Each row is a point on a landscape with many peaks, with its height.
From any point a climber steps to the highest of the 2 points nearest to it. It stops when none of these is higher. Distance is the straight distance between rows; heights are no part of it.
q289: [-19   3 -12  16  21  34 -10   6  16   9   8  -6  -2  15   4 -14   5   4
  17  -2  15  10  16 -10   3  -5]  height 14.7
q384: [  2  14  -4  22   2   8   3  13  13  -2  14 -21  -6  14  28 -10  -1  -6
   2   3   5  18  10  -3 -10   2]  height 51.6
q84: [  3  18  -6   7  -3   6  -2  11   6   5  21 -11  -3  25  22 -11 -10 -10
   4   2   9  17  33   0 -11   1]  height 49.1
q90: [ 0 -5  0 -9 -4  3  2 -6 -7  0 -7  6  0 -4 -3  4  1  5  3 -8  0 -4 -9 -1
  6  2]  height 26.4
q464: [-12 -23 -11  -6  11  -2  -2  -3  -3  -8   6   2   5   3   1  13  -1  22
   9  -5   1  -4   8 -11  -8  11]  height 12.4
q40: [ -1 -10  -3   1   1 -14  -1   4  -7 -17  19  -7   2   6  16  10 -12  13
  -2 -10 -19  -2  16  -9 -20  29]  height 44.6
q714: [  3  -8  -4  -8  -3 -17   1   3  -8 -14  19  -2   4  12   8  11 -13  10
  -4  -8 -10  -3  23  -3 -22  23]  height 41.5
q898: [ 17  22   9 -16 -20  -2   4 -11  -6   4   3  10  -1  -2   5  -3 -11  -8
 -11 -14 -15  -3   6   3   4  12]  height 45.6
q336: [-14 -17  -9  -5  10  -7  -6  -1   1  -2  -3  -4   4  -2  -6   8  11   5
  12   8   6   5  -5  -3  10  -7]  height 23.7
q757: [ 20  11   3  14  -5  -7  11  17   9  -5   0 -16  -6  10   7  -3   5  -8
 -10  13   9  12  -4   8 -13  -4]  height 35.3
q143: [-15  11  -5   2   2  22  -3  -9   5   3   3   4   1   1  11  -8  -2  -4
   7 -13  -1   1   3  -7  13   4]  height 30.8
q977: [-10   5  12  30   2   7  13  -3   9  -9 -12  -7  -6 -21  12  -1   5  -1
  -5   1 -14  -2 -28  -7   3   5]  height 29.2
q946: [-14  -1   9  31   8  16   9   5   8 -11   0  -2  -5 -11  25   2  -5   7
  -6 -11 -16  -2 -11 -14 -16  25]  height 53.2
q93: [-27 -28  -6  -6  14   0 -12  -7  -7   5 -10   8   7 -14 -17   7   4  15
  17  -3   5 -14 -14  -2  17 -11]  height 10.4
q129: [  2 -11   7  23   7   1   8   8   1 -12 -13  -9  -5  -8   4   0   9  10
  -5   4  -3  -2 -27  -2  -8   2]  height 45.8
q927: [  9  13   4 -26 -16 -32   0 -14   2   8   9   2  12 -10  -5   8  -5 -14
  -5   7 -16   3   1   3  11   1]  height 7.0
q418: [ 14  -6   5  -3  -7   4   3   1 -17 -12   7   9  -3  10   5   4 -16  15
  -8 -21 -15 -10  10  -4 -21  25]  height 49.6
q368: [  5 -19   7  22   9  -6   7   9  -3 -17  -9  -7  -5  -7  -1   8   6  17
  -6   4 -11  -3 -28  -6 -14   7]  height 46.8
q357: [ 33  19  18  -3 -13 -23   5   6  -2   5 -12   0  -7  -6 -11  -1  -3 -11
 -22  11 -19   4 -16   6  -3   0]  height 22.5
q496: [  5 -13  17  17   3   5  -2   4 -15   0 -29   3 -11 -24 -14  -8   5  10
  -6  -6  -4 -16 -36   9   0 -14]  height 36.7
q260: [ -7  -4 -15 -20   5  11  -7 -12  -2  12   4  15   7  15 -21  -1   4  -3
   9   7  20  -4  28   5   3 -14]  height 40.3
q398: [ 28  -6  15  19   0   9   7   9 -12  -6 -20   8 -12   2 -11  -8   3  14
 -21  -6  -6 -12 -24   6 -14  -2]  height 39.0
q952: [  7  24   4 -15 -17   0   2 -17  -2   5   8   5   2  -4  12  -7  -8 -13
  -4 -14 -16  -1   6   1  12   8]  height 49.3
q8: [ 14 -10  20  12   3  -7  -8   0 -16   4 -32  -1 -14 -32 -17 -11   7   2
 -11   0  -9  -9 -35  16   3 -19]  height 34.8
q94: [ -2 -19  -4 -21  -1  -7  -1 -11 -12  -1   1  11   8  -1 -12  13  -1  14
   5  -3   1 -10   2  -1  -1  -2]  height 13.5
q325: [  0   8   1  34   7  15  10  10  16 -10   4 -17  -6   1  29  -8   3   0
  -6  -1  -1   6  -7  -5 -15  11]  height 53.3
q528: [ 30   4  13 -16 -16   1   5   2 -16   3  -7  19  -3  10 -15   4 -14   3
 -17 -10  -3  -7   6   5 -14   8]  height 43.9
q585: [-19 -14 -14  -9  14  -6 -11  -8   4   4   3  -1   8   1 -13   4  13   0
  17  12   5   4   3  -3  18 -14]  height 22.2
q458: [-13 -15 -14 -29   6 -14  -7 -21  -2   4  16   9  13   0 -16   9   5   3
   6  11   0  -8  13   0   9 -11]  height 15.3
q930: [  9  12   1  -7 -13 -21   2   9  -2  -7  20  -4   6  15   5   5 -15  -7
  -9   0  -1   6  28   2 -17  15]  height 14.2
q798: [-10  -7   9  21   9  10  -6   5  -5   6 -31  -4 -11 -29  -8 -14   9   0
  -2  -2  10 -15 -33  18  12 -19]  height 34.4
q809: [  8 -18  -1 -10  -3  18   4   2 -18   2 -13  18  -3  10 -15   4  -6  22
   1 -18  14 -15   1   2 -14   1]  height 24.3
q553: [ -6  -3   3  10   3  -5   1   1   3  -4 -14  -9  -3 -15   2   0  12  -2
   4   9  -2   3 -26   0  10  -6]  height 28.5
q902: [-10  14  13  32  -1  17  16  -4  12   0 -17  -4  -9 -22  13 -10   5  -6
  -8  -3  -8  -7 -27  -3   8   0]  height 28.4
q750: [  9  -5  15   5   0 -12  -6  -2 -11   4 -28  -4 -11 -29 -12  -7   9  -5
  -5   5  -9  -4 -34  12   9 -15]  height 32.6
q269: [  7  -2  -3 -21 -10 -19   1  -3  -6  -4  16   9  11  12  -8  14 -13   0
  -7   5   7  -5  31   3 -17   8]  height 35.8
q909: [ 30  28  10  -2 -16   4  10  10   5  11  -9  -1 -10   4   2 -12  -1 -19
 -17   4   8   6   0  10  -1  -7]  height 38.5
q33: [  2   2 -10 -12  -3  15   1  -2  -4   6   0  10   0  16  -3   0  -2   1
   2  -7  16   0  21   4  -5  -1]  height 45.0
q101: [  2 -14   5  15   5  -9   6   7  -2 -18  -2  -7  -2  -5   5  12   1  16
  -1   1 -15   2 -19 -11 -12  14]  height 47.9
q347: [ 11   5   5  -9 -10 -37   2  11   3  -5   9  -8   6   2  -6  13  -3  -8
  -6  17  -2  13   3   2  -6   3]  height 16.7
q32: [ 14 -25  -2  -6   0  -6   4  10 -15  -9  -3   8  -2  13 -15  17  -5  20
  -2  -2   9  -5   8  -2 -24   8]  height 36.5
q328: [-26   2 -11 -10   8  29  -9 -25   1   6  13  15   9   1   1 -12  -5   2
   8 -20  -6 -17  16  -6  15   4]  height 32.9
q858: [ -7   0  -5   2   6  -9  -5   3   8   3  -3 -12  -1  -3   1  -1  14 -10
  10  17   5  15 -11   1  16 -16]  height 32.2
q346: [  1   4  -6  26   9  11   7  14  15  -6   5 -20  -6   9  24  -6   4   1
  -1   3   8  12  -1  -4 -13   5]  height 52.6
q462: [  1 -10  -7 -16  -2  20   2  -5 -15   6  -8  19   0  11 -12   1  -5  15
   3 -18  17 -14   9   3  -7   1]  height 23.8
q727: [ 30  -1  14   4  -7   5   6   8 -14  -2 -16  12 -12   4 -13  -4  -2   9
 -18  -7  -7  -8 -16   5 -12   1]  height 39.9
q625: [-24   3 -10  14  18  33  -8   2  15   7   5   0   0   6   6 -11   3   3
  14  -8   9   3   8 -12   9   0]  height 14.0
q916: [ -7  10 -11 -27  -2  -2  -9 -27   8  15  21   9  12   1 -11  -6   2 -18
   5   6  -6  -3  17   2  21 -14]  height 40.0
q164: [-16  -5  16  30   4   5   6  -2   2   0 -26  -3  -8 -33  -2  -5   7   0
  -3   2  -7 -14 -38   3  10  -8]  height 30.9
q849: [ -7   1  -8 -16  -3   5  -3 -13  -7  -2  18   7   7   7  13  -1  -9   2
   0 -13  -9  -6  24  -2  -3  12]  height 50.4
q619: [-17   2 -13 -20   3  18  -8 -28  -3   6  20  14   9   4   1  -9  -5  -1
   3 -15  -9 -15  21  -2  11   1]  height 34.1
q942: [ -8 -12   4  -2   2   6  -6  -3 -12   8 -22   7  -5 -17 -13  -2   3   5
   7  -9   6 -12 -24   6  14 -12]  height 37.6
q675: [ 16   8   0   7  -6  -5   8  17   5  -7   6 -10  -5  16   6   1  -2  -4
  -8   6   9  11   9   4 -18   5]  height 36.2
q137: [ -1  15  -7 -24  -6  -5  -8 -20   9  20  10   5   9   1 -11  -6   4 -23
   6   8   0   4  12   4  24 -16]  height 45.2
q910: [  2  11  -5   8  -1  20   2   7   0  -3   7  -5  -5  13  24  -9  -7  -1
  -2 -14   2   4  16  -2 -13  13]  height 49.2
q874: [ -6 -23  -2 -20   4 -15 -17  -3 -13   8 -16   5   3 -13 -21   6  10  -1
   9   9  12  -1  -7  13  10 -20]  height 9.4
q743: [-27 -26   1   2   9   9  -6  -5 -10   6 -14  12   5 -19 -13   7  -4  19
  13 -14   2 -22 -22  -6  14  -6]  height 10.8
q885: [  0  11  -4 -12  -5 -27  -4   1  12   8  16  -9  10   5  -2   5   3 -18
   6  23   4  19  13   1  11 -13]  height 37.0
q309: [ -4  14  -7  -7  -1 -16  -7  -2  16   9  24  -9  10  13  -1  -1   1 -17
  11  21   5  21  24  -1  11 -16]  height 40.2
q652: [ -2 -11 -11 -19   2   2  -6  -2  -6   9  -5  13   5  12 -20   5   5  -1
   7  10  25  -2  19   7  -2 -13]  height 38.1
q179: [ 19  10  13   0 -13  14   8  -5 -12  -3  -8  14  -9  -3   0  -5  -9   8
 -11 -21 -16  -9 -12  -3  -3  12]  height 21.9
q601: [ -8  -5   2  30  12  14   9   9  12 -11  -2  -9  -5  -6  21   1   2   9
  -5  -4  -3   1 -13 -11 -15  17]  height 54.4
q680: [ 18   7   0   3  -9  -8   6  18   1  -6   9  -5  -3  21   1   5 -10  -5
 -10   5  15   8  22   4 -25   9]  height 37.1
q884: [  4  10  -4 -19  -7  -5  -5  -7   4  15   0   4   5   3  -8  -1   3 -18
   3   8   9   7   9   5  14 -12]  height 53.0
q620: [ -9  14   2  -4  -7   7   2 -21   2   2   1   6   1 -14  11  -3  -4  -8
   3 -13 -15  -3  -9  -7  20   7]  height 55.3
q665: [  6  -1   5  23   5   9  10   9   5  -6 -15  -9  -7  -6   7  -8  11   3
  -7   3   4  -2 -24   4  -4  -3]  height 44.7
q311: [ 15  -2   4 -22 -13 -10   3  -3 -11  -2   8  14   7  11 -11  12 -12   4
  -9  -3   3  -8  22   4 -16   9]  height 34.0
q968: [  1  13  17  24  -3  17  11  -4   0   7 -29   0 -15 -26  -1 -17   6  -5
 -10  -7  -3 -17 -33   6  14  -8]  height 40.9
q7: [ 32   9  13  30  -1  -3  13  10   3 -10 -11  -8  -9   5   2 -11  10   3
 -25   7 -10  -3 -20   9 -14   0]  height 60.2
q4: [ -9 -13   5   5   7   5 -14   3 -11   9 -29   0 -10 -27 -15  -9   6   0
   5  -4  12 -10 -29  17  16 -21]  height 36.0
q466: [ -5   3 -13 -15   2  17  -5  -9   1  10   4  12   3  15  -9  -4   2  -3
   8  -2  16  -1  23   2   5  -9]  height 42.7
q787: [-31   5  -5  20  16  31  -6   0  18   8   1   1   1  -5   4  -9   3  -3
  14  -6   3   1  -4 -12  18  -2]  height 13.2
q726: [  2  -8  -6 -17  -4 -22   2  -3  -6 -10  21   2  10  10  -1  14 -11   8
  -4   0  -3  -4  28   0 -18  13]  height 38.2
q760: [ -6   3   1  14   2  -1   4   2   6 -14   6  -9  -1  -5  19   5  -1   4
   1  -2 -14   7  -8 -10  -5  16]  height 52.3
q744: [ 23   3   7   8  -6  -4   9  12  -4 -11  -1  -1  -8   8  -1   2  -2   5
 -15  -1  -7   2  -8   3 -16  10]  height 59.7
q191: [  1   4  -2 -24  -8 -24  -3 -15   3   8   7   1   9  -9  -5   7   2 -13
   2   9 -10   3  -2   2  17  -5]  height 5.3
q507: [-13 -31  -1  14  17 -10  -2  11  -1 -12 -12 -10  -1 -13  -3  12  11  19
   8   9   2  -1 -24  -6  -5  -1]  height 25.7
q439: [  3 -23   0  -2   3  15   1   6 -17   0 -17  11  -4   4 -15   4  -3  24
   3 -15  13 -15 -10   1 -12  -1]  height 24.6
q839: [ 23  13  12  -2 -10  -7   7   3  -3   3 -13  -1  -8  -7  -4  -4   4  -8
 -12   5  -9   2 -17   7   1  -2]  height 26.2
q871: [-41  -6  -5  16  20  22  -9  -5  18   9   0   7   6 -13  -5  -1   2   0
  18  -6  -3  -6  -7 -13  25   0]  height 12.1
q948: [-10  11   5   5  -5   2   4 -13   5   0  -5  -1  -3 -17   9  -1   2  -7
   4  -4 -14   1 -19  -7  18   3]  height 58.6
q852: [ -2  12   0   4  -4  19   4  -4   2   2  -7   3  -6  -2   8  -8   1  -3
   1 -11   3  -1  -8  -1  10   2]  height 29.4
q273: [  6   0  -7 -10  -4  12   2   1  -8  -1   5   8  -1  17   3   3  -7   5
  -1 -12  10  -3  22   2 -14  10]  height 46.7
q232: [-22 -10  -9  15  19  12 -10  10   8   5 -13  -8  -2  -5  -6  -6  14  -1
  13   8  16   3 -15   2  15 -17]  height 18.0
q659: [-29  -9  -9   9  20   8 -14  -1  11   6  -5  -6   4  -7 -12  -4  15  -4
  22   9   6   4  -9  -6  25 -16]  height 19.3
q483: [ 15   5  12  26   2  10  12   4   2  -5 -20  -7 -10  -9   4 -12  12   1
 -14   2  -3  -7 -27   7  -3  -4]  height 43.7
q945: [ 11  12  12  20  -2  15  11   1   1   3 -25  -3 -13 -15   2 -17  10  -3
 -12  -3   1 -11 -28   8   6  -8]  height 42.4
q575: [ -4   1   8  16   1  17   6   0  -2 -12  -1   2  -5  -5  19   0  -9  10
  -5 -18 -14  -5  -6 -11 -12  23]  height 52.0
q170: [ 18 -13  18  23   4   3   2   7 -14  -6 -25   3  -9 -11 -13  -7   6  15
 -16  -3  -8 -14 -33   7 -10  -9]  height 38.0
q917: [-16 -25  -6 -12   9  -7 -13  -4 -11   6 -14   5   3 -11 -18   5   9   7
  14   3  10  -6 -11   5  14 -15]  height 10.0
q959: [-25 -18 -12  -6  19  -1 -18  -7   2   7  -4  -1   6  -5 -21  -1  16  -1
  21   9   9  -1  -3   1  25 -19]  height 20.8
q204: [ 16  25   9  -7 -19 -24   4  11   3  -3  17  -4   5  11   3   0 -16 -16
 -15   2  -1  10  21   3 -13  12]  height 12.8
q110: [  9   9   1  -8 -11  -2   3  -2  -6  -6   9   2   1   7   9   1  -9  -1
  -5 -10  -7   1  11   1  -6  13]  height 53.4
q221: [-16 -11  -2  16  12   0   1   5   6  -5 -10  -9  -2 -12   4   3  11   4
   7   9   3   3 -22  -4   7  -4]  height 27.5
q337: [ 10   0   4 -24  -8 -25  -6  -1  -2   9  -2   4  11   0 -17  12  -2 -14
  -4  19  11   4  11   7   1  -9]  height 7.1
q949: [ -5 -12 -16  -1  10 -14  -2  10   6  -6  10 -10   2  14  -1  12   5   7
  10  15  13  13  20  -5  -9  -1]  height 10.5
q534: [ 20  10  12  -7 -12 -39   2  13   4   0  -1  -9   3  -4 -11   8  -1 -14
 -13  21  -8  12  -8   7  -4  -1]  height 18.1
q25: [  9  18  -1 -13 -13  -4   1  -3   4   8   6   0   2   5   4  -2  -2 -15
  -2   2   3   9  11   4   8  -3]  height 46.2
q103: [-10 -12 -15 -16   4 -22  -3  -6  -2  -9  28  -2  11   8   8  10  -8  10
   1   2  -7  -5  35  -5 -15  13]  height 39.2
q724: [  2   1  -6   2   0  17   1   5  -5  -5   4   0  -5  14  15  -2  -7   7
  -1 -15   3  -1  16  -3 -15  17]  height 48.2
q892: [-14   6 -13  -3  11  -1 -10  -8  13   2  30  -9   9  14   7  -7   1  -5
  16  10  -6  14  33  -7   7  -5]  height 23.9
q41: [-14  -4 -10  16  17  21  -5  12   9   6 -11  -8  -5   5  -1 -11  13   1
  10   6  23   5  -8   1   7 -16]  height 17.2
q207: [ -8  -3  -5 -15  -2   5  -1 -16  -7  -3  11   9   8   0   8   3  -7   7
   2 -15  -9  -9   9  -5   3  12]  height 47.7
q16: [-17 -13  10  29  11  13   5   8   1  -1 -24  -1  -5 -22  -2  -2   5  10
   0  -3   3 -15 -34   3   2  -6]  height 31.9
q600: [ -2  23  -2   9  -4  -2  -1   2  15   4  18 -15  -1   8  22 -11  -2 -15
   8   8  -2  22   8  -2  10  -7]  height 38.3
q558: [ 12 -19  -4  -3   1  -2   4   8 -12 -12   4   5  -3  15  -5  14  -8  19
  -3  -8   4  -4  14  -3 -26  17]  height 37.2
q588: [  5   6   0  19   4  17  10  10   8  -3 -10 -10  -7   3  12 -11   9   0
  -4   1  11   2 -14   3  -4  -3]  height 43.8
q379: [-20 -11 -17 -12  13  -8 -11 -11   1  -6  31  -4  11   8  14   2  -4   9
   6   1 -13  -6  36 -10  -9  13]  height 47.1
q550: [ 12  -1   2 -17 -11  18   5  -7 -16   3  -4  19  -1   8  -6  -1 -10   9
  -5 -22   5 -13   9   2  -9   8]  height 23.2
q138: [ 14   8   5   4  -9  -2   7   7  -4 -12   5  -3  -5   7  10   1  -7   2
 -10  -8 -11   3   1   0 -13  17]  height 57.0
q245: [-13   3 -12  -5   7  -2  -7  -8  10   2  17  -6   8   7   4  -1   5  -6
  12   7  -3  13  14  -6  14  -6]  height 26.5
q542: [-13  11   1  14   0   5   3  -5  10  -6   2  -7  -1 -10  19  -1   1  -6
   5  -1 -12   7 -10 -10   9   7]  height 55.1
q821: [ 17  15   8 -16 -17 -24   4  -3  -1   1   5   1   4  -4  -4   6  -6 -10
 -10   3 -14   6  -1   3   2   7]  height 9.1
q155: [  5  16  -2  10  -4  -9   5   9  12  -2   9 -18  -2   5  15  -3   5 -11
   2  12   2  20  -3   0   3  -6]  height 36.3
q564: [  4   0   0 -29  -9 -17  -6 -18  -2  15  -3   8   7 -11 -13   4   2 -15
   2   6  -4  -3  -2   6  18 -10]  height 3.9
q18: [ 23  22   9 -18 -19  -5   3   5   0   9  -1   8   3  11  -7   1 -13 -17
 -15   4  13   3  20   6  -7   1]  height 32.1
q937: [  5  -8   2  11   1 -14   3   8  -3 -21  13 -10  -2   3  13  11  -9  13
  -5  -6 -22   3   0 -10 -20  27]  height 47.6
q827: [  8   8  -2  15   1  -3   7  14  13  -2  -1 -19  -5   4  12  -6  12  -9
  -2  17  10  16 -10   5  -1 -13]  height 35.1
q219: [  2  26   0   7  -8   3   1   3   8   1  17 -12  -2   9  26 -12  -6 -15
   2  -1  -6  16  13  -1   4   2]  height 40.1
q616: [ -8   4  14  16  -2  18   5  -4  -6   9 -28   8 -12 -26  -6 -10  -1   1
  -1 -14  -1 -22 -32   3  16  -7]  height 39.6
q914: [-23  -4 -15  -7  17  -4 -13 -14  11  -2  32  -8  12   6   7  -3   3   0
  14   8 -13   5  30 -12   8   0]  height 21.2
q700: [-21 -20  -4  18  18   0   1   8   9 -10  -6  -9   0 -12   6  10   9  13
   8   6   1   2 -19 -12  -1   5]  height 26.6
q31: [-12 -10   9   8   1  13  -1  -1 -10   7 -24   8  -6 -23 -11  -3  -1   8
   4 -14   1 -20 -31   2  14  -7]  height 38.6
q210: [-12  -1 -13  11  17  21  -8  10  10  10  -5  -8  -4  14  -6 -11  13  -2
  16  10  24  11   4   0   8 -21]  height 16.5
q54: [-13   0 -13   2  13  -4  -9   0  16   3  16 -12   5   9  -3  -2  11  -6
  19  19   4  21  14  -8  15 -15]  height 28.8
q471: [  2   4  -1  12   4 -11   0   9  11   1  -5 -19  -3  -4   7  -4  16 -13
   5  21   7  17 -17   5   9 -19]  height 33.9
q280: [-20  -7  -7  -4   8  11  -5 -14  -1  -4  11   8   7  -3  12   2  -6  10
   7 -15 -10  -8   9 -12   4  13]  height 45.5
q189: [ 17  -9   9  -6 -10 -10   3  -1 -16 -12   9  11   1   7  -5  11 -14  17
 -10 -15 -21  -7   2  -5 -18  19]  height 48.0
q756: [  1  -5   5   6  -1  12   4   0  -9 -12   3   5  -2   2  14   3 -11  14
  -4 -20 -13  -7   0  -9 -14  24]  height 51.1
q119: [ 30  11  11  17  -6  -7  12  14   1 -10  -4  -6  -9   9  -1  -4   2  -1
 -22   6  -8   3 -12   8 -16   4]  height 62.1
q251: [ 19  23   3   8  -9  14  11   7   7   5  -8  -5 -11   4  10 -15   5 -13
  -9   0  10   6  -6   8   1  -7]  height 41.7
q531: [  3  10  -1 -14  -7 -26  -4   0   8   9   4  -8   6  -3  -4   5   6 -20
   4  20   1  16   1   5  13 -13]  height 34.2
q527: [-11 -18 -17  -3  12 -10  -3   4   4  -9  12  -6   2  10   4  14   2  16
  10   5   5   5  19 -10 -11   9]  height 11.4
q323: [-17  -3 -12 -15   6   3  -8 -15  -6  -4  27   2  10   7  18  -4  -8   4
   2  -9 -15 -12  33  -5  -6  14]  height 55.8
q57: [ -8 -24  -5   2  12 -14  -2   8  -1 -10  -6  -9   0  -4  -3  14  11  13
   9  11   3   5 -12  -5  -2  -2]  height 24.8
q78: [ 25   0  11 -12 -15  -4   5  -1 -16  -4   2  17  -1   8  -9   7 -14   9
 -14 -14 -13  -7   3   1 -14  13]  height 45.9
q565: [  2  -4   9   5   1 -14  -5  -1  -4   1 -20 -10  -8 -24  -5  -3  14  -7
   0  11  -5   2 -31   9  11 -14]  height 30.4
q537: [ -8 -23  -5   6  11  14   1   8  -7  -4 -12   4  -3   1  -5   6   0  24
   6 -10  12 -10 -10  -6 -10   4]  height 24.9
q387: [ 20  27  12 -11 -21 -23   5   6   3   3   9  -1   3   3   0   0 -12 -17
 -15   4  -7   9  10   4  -5   9]  height 11.2
q461: [ 12   9   2 -18 -12 -20  -1   5   3   6   5   2   9   8 -10   9  -5 -14
  -5  17  14   8  18   5  -4  -6]  height 6.0
q87: [ 29  12  17  -2 -10 -32   3  13   0   1  -8  -5  -3  -5 -13   3   0 -13
 -20  20 -13   9 -13   9  -6  -3]  height 19.8
q611: [ 13  19   4  -7 -13 -23   2  12   9   5  10  -7   5   9  -1   4  -6 -18
  -5  17  11  16  13   4  -3  -5]  height 5.0
q154: [  3 -17  -8 -20   0  -5  -2  -1 -11   3  -4  12   5  11 -18  13   0   7
   4   6  21  -5  17   4 -10  -6]  height 36.9
q224: [-10 -14   5  24  13   8   0  11  -1  -2 -25  -8  -7 -18  -3  -8  13   6
  -1   4  12  -8 -30  11   3 -14]  height 33.0
q254: [-11   7 -12   9  15  28  -8   4  14  11   5  -5  -3  19  -3 -15   8  -4
  19   5  19  14  18  -4   8 -15]  height 15.5
q233: [  6   6   0 -10 -10 -28   2   7   1  -7  17  -5   7   8   0  11  -7  -4
  -5   8  -1   9  16   0 -10   9]  height 15.4
q792: [ -2  24   3  -6 -13   2   1 -20   2   3   7   3   0 -11  17  -7  -6 -14
   1 -13 -20  -1   0  -4  19   9]  height 52.4
q401: [ -1  -9   0   8   3 -13   4   4   1 -17   8  -9   0  -1  11  12  -2  11
   1   0 -13   5  -5 -10 -10  18]  height 49.9
q356: [  5  20  -4  -2  -8  -4  -2   7   6   5  21  -5   2  22  11  -5 -10 -14
   2   7  12  15  35   2  -8  -3]  height 46.9
q629: [ 27  25   7  -6 -17   7   8  11   2   8  -4   3  -7  12   0  -7  -7 -16
 -14   2  14   5  12   9  -8  -3]  height 35.6
q869: [-30 -19  -3   8  14  16  -3  -1  -1   4 -10  10   4 -14  -5   6  -2  17
  12 -12   4 -15 -17  -9  11   2]  height 11.0
q994: [ 11   5   1 -10  -7 -17   0   8   2   6  -6  -6   0  -1  -6   3   6 -15
  -1  17   8  12  -3   8   5 -11]  height 31.0
q85: [-11   0  17  33   4  -1  12  -4   8  -6 -19  -8  -6 -29   5  -2  11  -2
  -6   8 -14  -6 -38  -3   5  -3]  height 30.0
q447: [-25  -5  -1   6   7  13  -1 -11   4  -4   4   7   5 -12  12   4  -5   8
   8 -14 -11  -6  -5 -14   8  13]  height 43.6
q996: [-14   5 -13 -23   3   9  -9 -28   5   9  21  10  11   3  -7  -8   1  -9
   6  -2  -7  -8  19   0  18  -8]  height 36.6
q105: [-19 -13 -19 -20  13  -2  -9 -21   4   2  19   7  13   5 -15   2   7   5
  12   8   0  -6  20  -4  10 -10]  height 16.8
q491: [ 25  -6  11 -10 -11   9   5   4 -18   4 -16  19  -7   5 -17   1  -6  10
 -12 -14   1 -11  -7   4 -11   0]  height 41.8
q68: [ 10 -24  -3 -16  -1  -5   2   4 -17  -3  -5  15   3  13 -19  17  -5  16
   0   1  18  -9  16   3 -22   0]  height 35.9
q699: [ 14  -6  -4   2  -4  -7   5  14  -5 -11   9  -3  -4  19   1   9 -10   8
  -7  -2   6   4  19   1 -26  18]  height 38.4
q227: [ 21  13   8 -24 -18  -8   2  -1  -6   5   4  14   7  11 -11   7 -17 -10
 -15   0  10  -5  24   6 -12   6]  height 31.8
q636: [-41 -14  -3  14  17  16  -4  -2  10   6  -5  10   5 -18  -5   5  -1   8
  15  -8  -3 -12 -15 -12  19   1]  height 11.3
q696: [ 18  11   7  -7 -10 -11   4   6   0   5  -9  -3  -4  -2  -4   0   4 -12
  -8   9   1   8  -8   8   2  -6]  height 28.6
q406: [ -2  18  -5  -2  -4 -11  -5   3  13   8  27  -9   6  18   8  -6  -6 -16
   9  14   6  21  31   0   3 -10]  height 43.5
q177: [  8  24   0  -5 -13  -1   2   0   5   3  12  -5   0   7  15  -8  -6 -15
  -2  -3  -3  11  13   2   3   3]  height 42.5
q242: [  9  16   6 -12 -16   1   2  -8 -11  -4  12   7   2   4  15  -4 -14  -3
  -9 -20 -20  -7  15   2  -5  20]  height 49.7
q284: [ -8 -18  -8 -22   3 -12  -4 -13  -6   3   3   7  10  -3 -14  11   5   6
   8   4   2  -6   2   0   9  -7]  height 14.3
q803: [-15   0  -9   7  11  -3  -8   1  14   4   4 -14   2   1   0  -2  14 -10
  17  17   4  17  -6  -5  21 -17]  height 30.7
q586: [  5  16  -5  13  -3  14   2  14   5   0  15 -14  -7  21  28 -13  -9  -8
   0  -5   7  13  22   0 -16   7]  height 50.5
q775: [  9 -11   6 -29  -5 -27 -11  -2  -8  11 -11   7  10  -8 -22  13   0 -13
  -2  20  10   1   5  11   2 -14]  height 8.0
q715: [ -6 -14   1   4   4   8   3   2  -6  -5 -11   4  -2  -5  -3   5   1  15
   3  -8   2  -7 -17  -5  -2   4]  height 25.4
q712: [ -1 -27  -3 -11   3  -4   1  -4 -13  -7   1   9   5   1  -8  15  -4  24
   6 -10  -1 -10  -1  -8 -10   6]  height 13.0
q443: [-24   6  -6  -2   5  28  -7 -19   4   5   8  13   6  -3   8 -10  -5  -2
   9 -20  -7 -10   8  -8  18   7]  height 32.0
q826: [ 19  10   9  -9 -14  18   7  -5 -13   0  -7  16  -7   4  -1  -5 -11   5
 -10 -23  -5 -10   0   2  -6  11]  height 22.4
q842: [-22  -8 -18  -9  20   1 -13 -14  13   0  24  -3  12   7  -9  -1   9   3
  19  12  -4   4  27 -10  10  -8]  height 18.7
q42: [  7  10   4  -4  -8  11   5  -5  -4   4 -12   5  -7  -6   0  -6   2  -4
  -2  -9   0  -3 -14   2  11   0]  height 28.1
q308: [  1 -19   0 -27   0 -20 -15  -6 -11  14 -13   8   6 -10 -24   8   6  -9
   5  15  13  -1   2  13   7 -20]  height 8.8
q6: [ 13  17   1  20  -1  20  12  11  11  -1  -6 -11 -10   8  18 -16   6  -5
  -8  -2  11   5  -6   5  -6  -3]  height 43.0

Two climbers start at each pair of points below. Name the first point that both come to, or write none.
q8 / q42 | none
q550 / q712 | q884
q914 / q443 | q884
q959 / q105 | none

Where does a climber stop that starts at each point below?
q826 | q884
q143 | q884
q743 | q601
q827 | q884
q750 | q601
q527 | q884
q179 | q601
